Points on a hilly landscape, in no order, each with its height.
From any point a ball takes the steepest step (drop divided by distance) to one of its 2 nearest points. It stops when none of these is lower. Distance is the straight distance between rows; heights are no part of it.
<598>: [ 24 -38  30  10  -5   9  11  -2   3  -5  19 -13  24 -10   6  19  15   7
  30  -4 -10]  height 211
<696>: [  3  21 -15 -30 -15 -17 -10   8 -26   7   0  20  10  24  11 -10  10 -10
  -8  -8 -21]  height 182
<178>: [ -3 -27  41  20  -9  26  23 -12   8  -4  -8  13 -16  18   5   8   4  -4
   2   8  16]  height 393
<554>: [  8   5  11   3 -10 -12  -9  14   6 -11   5   8 -12 -12 -21   9 -13  -8
 -14 -10  -9]  height 326
<132>: [ 11   1 -17   3   1 -16  27  -5  -9  15  -3 -13  -2 -18  15 -19  23 -27
  26  -2 -11]  height 135
<590>: [ -9  28 -22 -26 -10   5   6 -22 -16   5  -2  37 -20  36  -3  -6 -15  18
 -16 -17   8]  height 539
<240>: [-36   5  -5   9  24   8  -3  19 -28  10   5  18  -9  22  21  -4 -13  -8
 -42   8  15]  height 601
<688>: [-13   6   4 -25 -21  17 -10  -6  45 -16 -10  -1   5  11 -34  -1   4  22
   3  -2   8]  height 365
<837>: [ 15 -45  47  19 -12  14   2 -12 -10 -10  -3   8  10  31  -4  21   4  -6
  16   9  -3]  height 406
<962>: [ 27 -19  22  26 -13  12  40  -5   1   7   1  -5   6 -17  -9  33  -7  10
  35   3 -17]  height 239
<300>: [ 24  10  -8   9 -14  -4  -1  -9   1  11   3   6 -10 -30  11  24 -18  36
   5 -25  11]  height 109
<720>: [-28   3 -24 -10  12   6 -26  -8  13  -8  11 -12  -4 -10  13 -17  11   9
 -24  -8  37]  height 245
<671>: [  5   2  -5  25   8  15  40 -14 -13  22   1   1 -18 -16  28   9   1   2
   6   1  26]  height 572
<234>: [-24 -12   8 -12   8  11 -33   0  -9 -23   1   4  26  46 -28  15 -13   9
 -18   8  -6]  height 491
<379>: [ -7   5   9  20   7   8   0  30   4   1   3  -8  -5 -30  -3  16  -8  -7
 -25  14 -11]  height 350
<465>: [-25  10 -16  -9 -15  41  -2 -15  20   4 -16  -2   4  -8   4  10   6  33
 -21  14  21]  height 555
<946>: [ 14  17 -38   3  -8 -32  -8 -22 -15   8 -10 -12 -20 -37  31 -13   9 -25
   8 -16  -3]  height 171
<50>: [ 32 -16  26  -4  -4  -5  23 -31 -12  -2   8  17  13  42  -9   4   3  -1
  38 -11  -2]  height 160
<604>: [  2   0  -2 -13  -1  -2  21  -8 -30  11 -16  -5  22  24  19  -2  24 -21
  20  17  -8]  height 132
<530>: [ 21  21 -13   8   9 -17  18  11   9  30   4   5 -18 -29  14  -6 -20  25
  17 -24   8]  height 142
<539>: [-13 -12   8 -24  16   7 -11 -17 -28   0  -3   7  30  58  13  -1   3   9
   7   5   3]  height 508
<343>: [-23 -19   7  11  -3  17  -3 -25  -1 -19 -14  -6 -15   1  11 -18  29 -40
 -15  18  15]  height 194
<295>: [ 14 -22   0  31  25  -8  16  -4   9   9  21 -21  -4 -55  23   3   2  -2
  33 -18   1]  height 128
<716>: [ -7  -1  -7 -12  10  12 -28   9   5 -19   9 -14  28   7 -34  19 -13  23
 -13  13  -1]  height 481
<280>: [ 20   4   8  -6 -36  17  -2  -2 -19   3   3  19  19   4  12  34   4  24
  -7  -1 -15]  height 133
<129>: [  1  28   1 -28 -28 -17  -6  16  28  13 -17  14  -5  -7  12 -26  11  -4
   3 -24 -10]  height 184
<366>: [ 30 -27   3   3   0  -9  -5 -22  10 -15  18 -28  24 -24 -12  14   9   6
  42 -13 -12]  height 186
<891>: [ 36  17 -14  -5 -14 -40 -25   7 -18  -4 -10 -10   4 -35   0  17 -20 -11
  21 -17 -46]  height 264
<504>: [ 13  14  -2 -25 -11  -3  19 -14 -42  14  -3  21  22  39  27   5  15  -4
   8  -4 -13]  height 159
<341>: [-19  39 -23  -7 -10  -6 -13  29   0  11  -6   7  -5 -17  13  -1  -4   4
 -38  -3   0]  height 396
<921>: [ -9 -29  39  26  16  17   9   7  30 -11   4 -15  -7 -10  -9  -6   8 -13
   4  17   7]  height 204
<858>: [-29  -6  -4  -1   0   0 -15  -8  18 -12   6  -1 -15  -2  13 -32  25 -25
 -15  -4  20]  height 222
<156>: [ 11  16 -18  13  14 -27  12  36  26  40  -5  -9 -13 -34  18 -35  -5   9
  15 -11   1]  height 173
<869>: [ 24  19 -12 -12  -4 -25 -36  20 -17  -3   6 -13  21 -22  -3  22 -16   9
  -5  -4 -27]  height 238
<595>: [ 23   2   6 -22 -25 -26  -5  -8   9   0   4  10  -5  -8  16 -14  15  -2
  21 -37 -10]  height 157
<506>: [-17 -19 -16  10  27  12 -19 -16 -11 -16  20  -9  -5   8   2   1  -4  11
 -21   5  40]  height 268
<184>: [ -4  -2  -9 -22  20  -1  -4 -13  14  -6  18   8   2  35 -18 -19  -5  19
  10 -12  21]  height 525
<918>: [-16  -6   4  -5 -10  14   7 -22 -22  -3 -31  -4   4  26  20  -7  33 -37
   2  29   1]  height 161
<101>: [ 26   6  15 -27 -17 -18   6 -17 -10  -6  12  21   6  25  -1  -6   9   1
  20 -25 -16]  height 134
<541>: [ -5  30 -31   3   2  -3  -1  15 -29  11  -5  -6 -11 -26  13   8  -5 -10
 -27  19  -7]  height 414
<790>: [ 14  23   8 -13 -11   4  18  25 -22  28   8  20  18  -4  23  25  -7  30
  -5  -7 -14]  height 164
<95>: [ -1  -1 -16   5  14  -8  21  14 -32  18  -2 -19  16   0  33 -14  27 -30
  12  22  -7]  height 162
<59>: [ -1 -14   4  -4  19 -18  -1  26  34   7  19 -13   7  -3  -7 -46  20  -4
  23  -7   3]  height 545
<561>: [ 14  13 -22   3  11 -13   2  11 -48   4   0  -7   8   2  -6  14  -8 -14
 -15  25 -20]  height 430
<887>: [ 13  21 -42  11  -4 -35 -12  -3  -7   2 -18 -13 -26 -35  -2 -13  -9 -28
   0   1 -23]  height 199
<571>: [ 25 -19  15  -1   8 -22 -20   5  29 -12  16 -22   8 -34 -10  -6   1   5
  31 -24 -10]  height 158
<167>: [ 17  14   0 -30 -21  -9 -21   1  27 -17 -11   4   8  10 -44  -3  -5  12
   9  -6 -20]  height 351
<47>: [-30  -2  13  28  27  17  19  18 -15  16  -6   5 -17   2  29  -8   1 -17
 -28  23  19]  height 591
<238>: [-30  -7   2  18  17  31  20 -16  13   2 -20   3 -28  15  -5  -6  -6   1
 -10  21  41]  height 638
<466>: [-14 -15  18  20  21  -2  -3  17  22 -20   6 -12  -9   6 -34 -14  -6 -25
  -4  20  -3]  height 234
<878>: [-39  21   0 -22 -17  16   3  16   4   5 -17  19   6  25   3  -2  -3   0
 -27   1 -10]  height 616
<117>: [ -4 -24   1  -2  -6  14 -11 -43   8 -26   1  -1  -8  14 -13   0  10   2
   0   3  31]  height 303
<631>: [ -8 -23  -3  12  20   6  -3 -38 -18 -20   2   0 -20  30  -3  -4  -1 -18
  -7  11  33]  height 288
<496>: [-15   0   5 -11   7  14   6 -20  -7  -1  10  28  -8  42   1  -2 -15  21
 -12 -14  23]  height 533
<514>: [-24 -15  -2  -4  43   2   2  11  10  10  -5 -16  14  46 -17 -37   7  -5
  20  30  13]  height 524
<969>: [ -2 -13  31  -6  -9  20   9  -1  28  -7   3  11   3  21 -19   3  -1  13
   9  -5   9]  height 379
<71>: [ 22  -7   0  24 -10 -18 -22 -12   9  -7   5   2 -28 -49   6  22 -27  13
   2 -34   3]  height 145
<785>: [ 22 -12   4   9   7   6  32 -32 -14   8  -2  -2   6  20   6   6   8  -4
  30   0  18]  height 180
<473>: [ 18 -14   3  15  -2   3  -8 -15 -31 -19   7  -1   1  13 -24  32 -13  -3
  -8  14  -7]  height 286
<362>: [  6  22  -9 -16 -11 -28 -32  24 -29  -7   3   4   9  -8   5   6   0 -21
 -23  -5 -31]  height 210
<879>: [-27 -30   6  -8 -18  31 -29 -26  12 -29  -6  -8  18  23  -7   4  18   6
 -16  12  14]  height 321
<67>: [ 14  -2  12  11 -11  -6 -10   0 -28  -8  19  22  -4   4 -11  31 -27   9
 -26 -12  -8]  height 305
<734>: [ -6 -11  12  27  11   0  32   2 -10  16   5   3 -25 -15  27 -14   8 -30
  -4   1  10]  height 581
<779>: [ -9  -6   2 -22 -14  12 -21 -16 -28 -10   6  15  27  37   4  16   4  14
 -18  -1  -7]  height 501
<127>: [ -6  -6  36 -13 -20  11  -6  27  35  -9  -5  -3  22  -3 -10  -3  20  -8
   2   2 -19]  height 318
<227>: [ 26  10  -1 -11 -33  -1  16 -27 -14   5   0  19   2   3  17  20   7  16
   6 -24  -3]  height 103
<250>: [-22   2  -6  -1  27  20  28  -5  -5  14 -18   3 -11  37  -6 -11 -11   7
   5  24  22]  height 631
<666>: [ 12 -16  19  34 -11  -6  11  -1   3  -1   9  11 -33 -44   8  19 -18  -8
  -2 -17 -12]  height 185
<334>: [  4  19 -15  -5  -6 -15   6  21  21  19 -13 -11  -8 -25   9 -33  17 -11
  10  -1 -11]  height 163
<774>: [  8   4  -6   1   9 -14 -19   8  30   1   5 -29   4 -42  12 -13   5  12
  16 -12   5]  height 124
<463>: [ -3  22 -28  -3  17 -11   0  23 -25   6   0   5  -6  16 -27   2 -26   0
 -18  21 -11]  height 444
<81>: [ 13  -9  -8  17   8 -21 -18  -4  12   4   7 -27   5 -66  39  -1   9   0
  23 -21  -9]  height 82
<239>: [ -3   5  -5   9 -14  29  27 -12   6  14 -11   2  -8 -11   8  14   3  21
  -3  12  19]  height 564
<901>: [-23  21  -3  13 -15  14 -14  18  25  -3 -12   0 -10 -35  10   5   2  -1
 -39   4   4]  height 376
<349>: [ 12  -6  38  11 -22  18  21  26  21   4  -5  -1   9 -16 -15  28 -11  15
  12   8 -23]  height 267
<265>: [-32  13  11  -3   3  18  23  24  12  15 -24  14  -5  26 -14 -13 -11  -3
 -10  20  -3]  height 624
<97>: [ -9  20 -39  -8  18  -7 -18  -6  -9 -15  -1  -6 -16   6 -34   3 -27   5
 -29  12   8]  height 456
<444>: [-23 -13  11 -18  11  11  -6  -2   8  -3  -7  -7  19  36   2 -17  16   1
   8  14   9]  height 516
<524>: [-42   8  -9  -9   5  23  -3   8 -16   5  -2  13  10  26  16  11 -15  21
 -32   5  12]  height 609
<294>: [-12  23 -18 -15 -17  22   3 -23  11   2 -10  19 -17   9 -14  14 -16  34
 -20  -8  23]  height 546
<743>: [ 41   5 -24   2   8 -55  -6  -6 -22   3   5  -5   0 -15  -7  -2 -10 -20
  34 -21 -34]  height 287
<594>: [  2  21 -26  -2  20  -9 -32  21   8  -8   7 -15   8 -15 -33   9 -22  13
 -17   8  -4]  height 469
<371>: [ 18   2  18 -32 -27  -1   1   9  31  -6  -9  -5  20  -3 -19  -5  14  10
  28  -6 -21]  height 336
<811>: [ -5 -21  15   9  10   4 -21   3  -7 -26  10 -11   9   5 -16   9  -1 -21
 -13  16  -3]  height 262
<517>: [ -1  12 -17 -15  19 -17   8  14   9  21  15  19  -3  30  -3 -38   0  13
  11 -20  12]  height 532
<483>: [-12  -4  39  16 -24  28   3  25  36 -15 -11  -1   9 -13 -21  17  -1  -3
 -13  12 -17]  height 294
<723>: [  3   6 -19  20  10 -23 -25   8  -6 -17   0 -23 -16 -42 -14   2  -9 -30
 -14  13 -22]  height 232
<128>: [  3 -16   6  28  23  -3  16   3  26  -3  14 -22 -17 -38  -7 -13   3 -11
  14   1   6]  height 168
<875>: [ -1  -7   1   5  28 -10  27  20  13  24  11   3  -6  17   0 -39   7  -3
  21   1  14]  height 538

Two balls start at each pair of points below. Name the first point that both come to, or write none.
<716> and <969> => <81>
<265> and <514> => none
<167> and <554> => <81>
<901> and <688> => <81>

For each start below, name the point where the ball stops.
<250> => <184>
<444> => <81>
<178> => <81>

Call two points neighbours if one is among the 2 nearest of the other. Go from one point of each pair to the other, from neighbour to neighbour, staying as low as possible. Name the highest point that can't be avoided.
<101> and <81> => <554>
<300> and <604> => <156>
<132> and <604> => <95>
